Each row is a point on a tangle of strands that fork and nearly touch. The rows are in no order.
Points whose rows are less than 77.2 apart are linked; no others are. Some points are linked to none.
zuzak: [ -1  -8  -8 -12  10  -3   3   9 -22  -3 -27   0  -1   6 -15  -7  48   7
   3 -11 -42]
Gurik: [-14  31   2  13 -21 -39  -4  -8  25  28   7   0  32  17   0  -5 -40  -8
   8  -3   8]
pado: [  5 -14  20  -9   7  -3 -20   4   4  -4 -20  21 -22 -24 -26  23  10 -39
  -1  12   4]
sined: [-18  -3  30 -20  -2  -9   0 -17 -10  26 -35  23  -9   6 -17  26 -47 -17
  -9  10  14]
Let: [ 10   5 -16  42 -35   1  15  -5  24 -19  38 -21  -5 -19 -20   8  47  -1
 -20   5 -17]
Penus: [ 10  -6 -10  43 -25 -24  33 -15  11 -11   7  -3 -31  -9 -18 -10  31   1
 -35  -5 -28]
beke: [-23   6 -19  19   0 -21  16  -2  27  -5  -8  14 -13  11 -12 -22   6   1
  16 -45   7]
kod: [-39  -7  19 -25 -12   6   3 -22   2  30  -4  45  -8  27  21 -24 -48  -1
  14  28   5]
mukig: [ 19 -10  26  -9 -13 -14  36  25 -15  10 -17  -1  34  13 -10  61 -22 -15
  55 -22  -9]
Ridu: [ 14  17  13 -15 -13  -7 -19   0 -21  11 -27 -11  26  -9 -15  41  -4 -14
  -6  23  -8]
gired: [ -9  11  37  -9  16  29  -1  -7 -13  11  38 -21  14 -15  34 -26 -27  20
 -16  22 -10]
vopev: [ -3 -11 -23  20  -5 -34  20  29  20 -10 -22   5  12  17 -30  17  47 -12
  39 -33  -8]
Guvut: [ 14  23 -40  17   2  -9 -37  -1 -18  -5 -50 -14  20  14  31  11  22  37
  -4 -17  12]
Dera: [-24  -4 -27  36   7  10 -10 -12  -4 -21 -15  13 -22  -4  17 -39  40  27
  -9   1  -7]
Rumup: [ 12   2 -24  27 -54 -35  16 -13  26 -13  17  -8  20  12  -3  45  30   8
   7 -46  12]
zabom: [  4 -11  22  24 -18 -36  -4   7  12  -3 -10   7 -10 -31 -45  22   4 -31
   2  -2   7]
Mulo: [ 24   8 -10  14  -2  18 -11  -2 -10 -24  19 -19  -1 -31   9  32  31  17
 -32 -18   5]
paga: [-30 -12  15  25 -40 -22  55 -13  23  15 -28   1 -10  -3 -59  17 -14  17
  11 -31  26]
Sut: [ 19  -7  15 -40  11  18  -9  -2 -14 -16 -22  16  -3  20  -7  58  -5 -13
  32 -16 -22]
Bez: [ -6 -20   4  12  20   7  -9 -10  -9 -21 -28  11 -50 -16 -11 -33  33   4
 -14  -5 -14]
sitib: [  5  18  21  -7 -23   4  20   5   7   8  37 -21  22 -23 -33  11   1 -27
   0  20 -34]
podet: [  8  11  23  -6   0   5   7  14  -1  18  60 -25  22 -25  -9  -8 -22 -25
 -24  29  -8]
lum: [ 35  18 -29 -16  -6 -14 -12  17 -20   0  17 -56  46  -9  -6  29  -9  -1
  -9 -22   7]
Sigo: [ 17   4  11 -33   9  46 -19  -7  17 -23  44  24  -6 -11  16  20 -15 -23
  19   1  -3]
lumul: [ -7  -2  13   5  23 -27   2   7 -11  15   2  10  -7  -5   2 -24 -26 -13
 -18 -31  10]
vop: [  7 -11  20  14   2   5  26 -26   8 -31  -7   9 -69 -25  -5 -39 -19   9
 -27 -26  10]
tipag: [  4  23 -32  20  15  -8 -20  14 -21   2  -5 -40  29  11  22  -8  16  35
 -32 -25  -1]
Nidi: [  5 -29  15 -17  22  10 -42   3   2  -4  -7  35 -29 -10   9  -8  -1 -27
  -4  28  18]
tati: [ 22 -25  -3  38 -42 -18  65 -29  26 -22   6   4 -58 -11 -24  -3  25   5
 -25 -10 -17]
nunaf: [  3 -16  31 -21  20  39 -33 -13  -9  -5  25  28  -2   6  60   8 -47  20
  13  24  22]
tanin: [-19  41  -6  19 -28 -12  17  -9   9  14  21 -12  34   9   6  -9 -12  17
 -10 -10 -23]
poka: [-15  20  11  35 -18  19  -3 -35   2 -15  -6   9 -30 -33  14   8  24  23
 -22  23   0]
naruv: [ -3 -11  33 -33   6  -2  -1   2 -23  26 -11  16  -2  12   3   3 -28 -20
  -2  10 -14]
gemom: [-24  28  -2  37   3  -7 -14 -17  11   7   0   2  12 -12  30 -14 -14  25
 -11   1  28]
nuna: [ -5 -18  19  17 -10  -2  39   1  17 -10 -11  11 -38 -19 -43  11  34 -19
  31   2 -26]
Ton: [-20  14 -38  57  -2  11  14 -15   8  -9  18 -12  12  18  28 -11  39  48
 -32  11 -15]
vuvun: [ 12  22 -31   5  -8 -19   8  21  -5  -5  40 -46  52   5 -10   7  -2  10
 -12 -44 -13]
Kova: [ 15   3 -53  15  -7 -21   3  30   7 -13  -2 -20  28  27 -12  21  55   4
  12 -33 -13]
nifim: [-27  21 -11  50  -2 -37 -21 -11   2  12 -25   1   4 -10  -3 -19 -10  14
 -28 -11  21]
mapo: [ 13  -4   6  13 -16 -14   3  -4 -11 -17  -4  -3 -22 -16 -11  38  27   2
 -23 -39  -9]
disur: [ 18  -7   6 -40  17  -6   6  27 -20  26  15  -2  29  24  17  -2 -23 -22
   4  -6 -14]
gab: [-33  15  -5  29 -19 -22   9 -35   0  14 -44   9 -20 -11 -22  -2  -7  21
 -31 -15  21]
matav: [  7   2 -29  -2  29  -2 -34  24 -15  -2  -8 -21  24   2  17 -27   6   6
  -8  -3  15]
fodu: [  1 -26  15  20   9 -36  35  13  20  -4  -2  -1 -48 -15 -38 -31  -4 -22
  -3 -32  -9]
Meki: [  2  30 -16 -16   2  32 -20  -9 -20  -5  -2 -29  28 -25   9  14   8  26
 -11  53  16]
vap: [  4 -27  26 -14  30 -28  12  18 -17  16 -15   5 -23 -11 -23  -2 -28 -21
 -16 -48   4]
tas: [-43   5  23 -15  -5   5  14 -33   1  17 -19  16 -11  10   0 -32 -29  13
   5   4 -19]
nuv: [  2  11  11  15  -3  27 -13 -17  -5 -12  -1  -7 -17 -35  -6 -17  34   1
 -23  49 -14]
ledag: [ 22   6 -33 -25  15   9 -29  22 -31 -16   9 -44  32 -25 -13  27  15  -5
 -21  -1  13]
tovo: [-27 -13  -4  -7  16 -25  23  19  15  26 -22  20   8  25 -12 -31 -18 -21
  35  -1  -2]
zipo: [-11  -7  -3  18 -42 -37  40 -11  17   0 -10   5   1   9 -25  39   3  10
  29 -40  14]
Matin: [ 10  35 -46  14  -7 -16 -37  -7   3  -6 -50 -12  25  30   9  -7  23  16
  29   1  13]
bab: [ 10   0   9 -35   4  44 -20  -2  11  -7  40  26  17  13  49   3 -25  -6
  23  35  22]
Zuf: [ -8 -13 -22 -24  13  31 -32  14 -12  -4   6 -11  22  -5   3 -45  29  11
  12  46 -13]
peko: [ 42   6   0 -54  10  21 -14   5  -8  -5   1   7  26  40  18  45 -25 -16
  37  -9  -7]
popi: [ 18 -23  -7   3   5  26  16 -18 -16 -29   3  14 -43  -2  20   8  45  10
 -18 -35 -33]
Disob: [  0 -29   3  17 -15 -27  32 -11   0  -7 -28   5 -39  -9 -33  32  13   9
 -20 -61  14]
Ninom: [ 20  25 -26  -4 -16 -19 -23   5  18   9 -26  -9  29  22  -1  17   9  -8
  46   6  13]
nir: [-14  22 -15   8  -1 -10 -26  -7  34  10   6  28  21  13  29 -36 -26  -9
  21  32  37]
soka: [-15 -26  14 -20  12  16  49  -3   2  -2 -33  15 -29   9 -26  15  -4   1
  34 -43 -14]
Susik: [  8 -22  -8 -39  -7  10 -36  32 -19  23  15  25 -12  53  67 -22 -28  15
  -3  39  37]
gopi: [  4  11  -4 -33   2  12   3  22   6  24  56  -5  33   3   2 -10 -18 -36
  -7  46   5]
nik: [ -5  -9 -10  10  11 -48  -6  32  26  25  -7  20  10  23 -17 -11 -11 -40
  23  12  25]
gogu: [ 34  18 -12 -19 -13 -16   1  17  12  29 -22  -5  29  50   4  19  -8 -27
  59  29   6]
Gosik: [-24 -26  17 -33  19  22  28 -10   1   1 -52  37 -32  20 -35  15 -10  -9
  49  -7  -4]
sudu: [ -4   4   7 -27  -7  -5 -14  22   2  42  14   8  14  22  10  -4 -16 -28
 -11  60  14]
veba: [  3  23   5  16 -26 -28  13   7   1   8  39 -27  27  -1 -13  17  -5   3
  -9 -33 -15]
Pasi: [  7 -16 -45 -40  16  10 -36  33 -21  14  -9 -11  32  26  15 -47   5  -1
  20  50  13]
sobit: [ -7  12   0   8   8   4 -19 -25  -2 -14 -16  15 -12  -6  28  -1  -9  23
  -4 -28  17]
siz: [ 17  -7  -6 -19  24  17 -16  21 -19  -9  18 -33   7 -28 -20  -6  18 -19
 -23   1  -9]
zenom: [-15  25 -31  37   8  33   9 -10  16 -20  36 -36  24  -2  36  -6  34  58
  -9  31   9]
Tiruf: [ -9 -15  19 -25   8  18  11 -11   9  -9 -29  43 -12  14 -19  52 -16 -22
  45   3  -4]
Nize: [-26   6  14  -5  17  -5   4  -8  -9  20   4   8   3   8  10 -47 -28   6
  -4 -21 -20]
zor: [  1 -22  -1 -17   3  22  41 -25   1 -18 -17  19 -58   7  -9   2  24  14
   5 -46 -26]
Vub: [-17  24  23  18   8  16 -22 -29 -11  -4 -14 -11  11 -11  51  -1  -4  54
  -5  28  21]
dumis: [ 20 -29  18 -29  20  21   5  -8  -7 -37  -1  23 -38   3 -10  40  -4 -14
  12 -46 -24]
vas: [-14   9  -8 -21   3  36 -24  -1 -23  15  15 -30  36 -13  24 -18 -12  30
   3  77  28]
zemad: [  4 -13  28 -36  30  23  -9  10 -29  14  36  -8  20   5  55 -26 -44  18
 -15  11  -8]
feme: [ -7  -2  30  -9  25  29 -14 -18 -15 -13   8  15  -6  -3  60  -1 -34  40
  -2 -20  18]
vula: [-16  -2 -28  40  29 -14  -6  20 -13  -7 -12 -21   7  15   1 -38  22  21
 -36 -27 -22]
lin: [ 11 -29  21   5   8 -22  26  -2   2 -10 -10   0 -45 -19 -34  14 -15 -19
 -17 -60   8]
surub: [  5 -42  17  22   0 -26  60  22  14 -20 -18   5 -50 -24 -57  -3  13 -23
  23 -25 -10]
mog: [-14  13 -32  43 -23 -11  28  -8   9   2  18 -14  11  22   8  -8  20  29
 -29 -26 -26]
galo: [ -8 -23   6  32  -5 -55   6  29  32   6   6   7   6 -11 -43  -5   2 -39
  18   6  21]
paviv: [ 27 -12   5 -48  27  28 -16  24 -25   8  29  -6  24  11  39  -3 -26  -6
 -11  -2   6]
Roke: [ 26 -18  14   9  22  17   0 -15  -5 -35  -3   9 -54 -22  16 -17  19   7
 -28 -32 -13]
gonof: [ 23  -5  32  -4  -8   7  15   2  14 -21  12  -2 -37 -31 -37  -4  24 -37
  10  17 -36]
Kupe: [  3  11   7   4  24  12   3  13   2   8  60 -20  11 -17  11 -49 -26 -12
 -22  19  -6]
Toz: [  7  13  -2  14 -18  14  17   9   4 -12  34 -30   2 -17 -31 -11  28  -4
 -21  16 -41]
Rez: [ 21   0  29 -10   1  29  -9 -15  21 -28  34  18 -29 -30 -12  14   4 -33
  14   8 -20]
Pibur: [ -4 -13   7  -7  11  40 -37  -7 -26 -17 -10  -3  -9 -30   9 -31  31  17
  -3  41 -13]
gusav: [-49   0   2   6   2 -11  41 -11   9  23 -29   4  -4  14 -32 -35 -15   6
  23  -6 -19]
Reki: [-29  15   9  -2 -10  -2   6 -13  36  26  21  34  -1  14   8 -28 -29 -21
  14  32  11]
mup: [ 14   5  43 -14 -22  -7   2   2  -8  14   6  -6  19 -16 -24  52 -11 -23
  -2  10 -21]
bav: [ 17  15  -4 -38 -19  -5  -7   6   9  37 -13  17  15  61  26   1 -23 -21
  44  48   8]
suba: [  6  24 -19  23   5  23 -10   2  10 -22  29 -20  11 -22  22   5  23  23
  -8   2  15]
nomik: [ -1  10  24  -4 -21 -39  -2  -8  14  35  -4  16  15   6  -3  20 -48 -25
  -3   2  28]
paget: [  3 -11 -55 -33  10  25 -20  24 -25   3   6 -31  32   5  29 -30 -17  16
  13  73  37]
mefeb: [ -7   5   1 -17  -1   3 -23  -3 -19   2 -46   3   9  -3 -14  16  26   3
   2  15 -23]
peke: [  6 -15  17 -23  19  31 -13 -26   1 -29   6  40 -30   3  13  17 -25 -12
  20 -21  -1]
zuva: [ 22   1 -58  30 -38 -13   4   5  15 -14  20 -21  32  11  -3  37  56  15
 -12 -14   7]
pazug: [ 15   1 -11 -25   0  -5 -36  34  -5  30   4   8   2  37  38 -17 -21 -16
 -11  54  49]
zos: [ 11 -15  -7 -16  31   5 -42  14  -7  -2 -13  18   4  -5  23 -11   4 -12
   1   2  26]
Kek: [ -6   0 -15  53  19 -16 -16  26   4  -9  18 -34   8 -16 -17 -35   1  -2
 -46  -4 -11]
Zul: [-29   4   7  -1 -17   0  37 -29   9  16 -46   7 -24   0 -42  15 -24  22
  -7 -26  22]
rere: [-11  17  29  12  -2  48 -21 -30 -17 -21   3  -3  -5 -26  35  15  10  40
 -12  35   4]

A fork is a point with three links, a tip a point with one. Leave the first point through the second and follow the links. Name the first fork or tip that comes.
gusav; tovo | tipag
nifim; gab | vopev
Meki; vas | gemom
rere; poka | Meki
matav; zos | tas

A fork is a point with three links. Follow the links from the first point to the second and name the forks in between, in order.
mefeb; surub | sitib, podet, tanin, lin
feme; sined | Sigo, lin, tanin
Sigo; gusav | lin, tas
galo; peke | tas, lin, Sigo

Follow the links from the first point to the second, and from the first to the third. Name the last point that the two ways share.
Mulo; dumis; nik | lin
galo; popi; mapo | lin
gab; Bez; vas | gemom
peko; suba; gemom | Sigo
feme; Roke; zabom | Sigo
lum; Let; surub | tanin
gusav; Zul; paget | gemom
zuzak; veba; Susik | podet
gired; peko; siz | tanin
gonof; nik; Reki | tas

Name the points in between on the shortest way along the links from the first point to the second, in order.
Meki; soka | vas, paget, Pasi, Zuf, Pibur, nuv, poka, rere, Vub, gemom, sobit, feme, nunaf, bab, Sigo, peke, dumis, Sut, Tiruf, Gosik
nik; Pibur | tovo, gusav, tas, Nize, lumul, vap, lin, fodu, surub, nuna, gonof, Rez, Sigo, bab, nunaf, feme, sobit, gemom, Vub, rere, poka, nuv
nuv; zuva | poka, rere, Vub, gemom, nifim, gab, Zul, paga, zipo, Rumup
paviv; tovo | disur, naruv, sined, nomik, Gurik, tanin, mog, Ton, zenom, suba, Mulo, mapo, Disob, lin, vap, lumul, Nize, tas, gusav
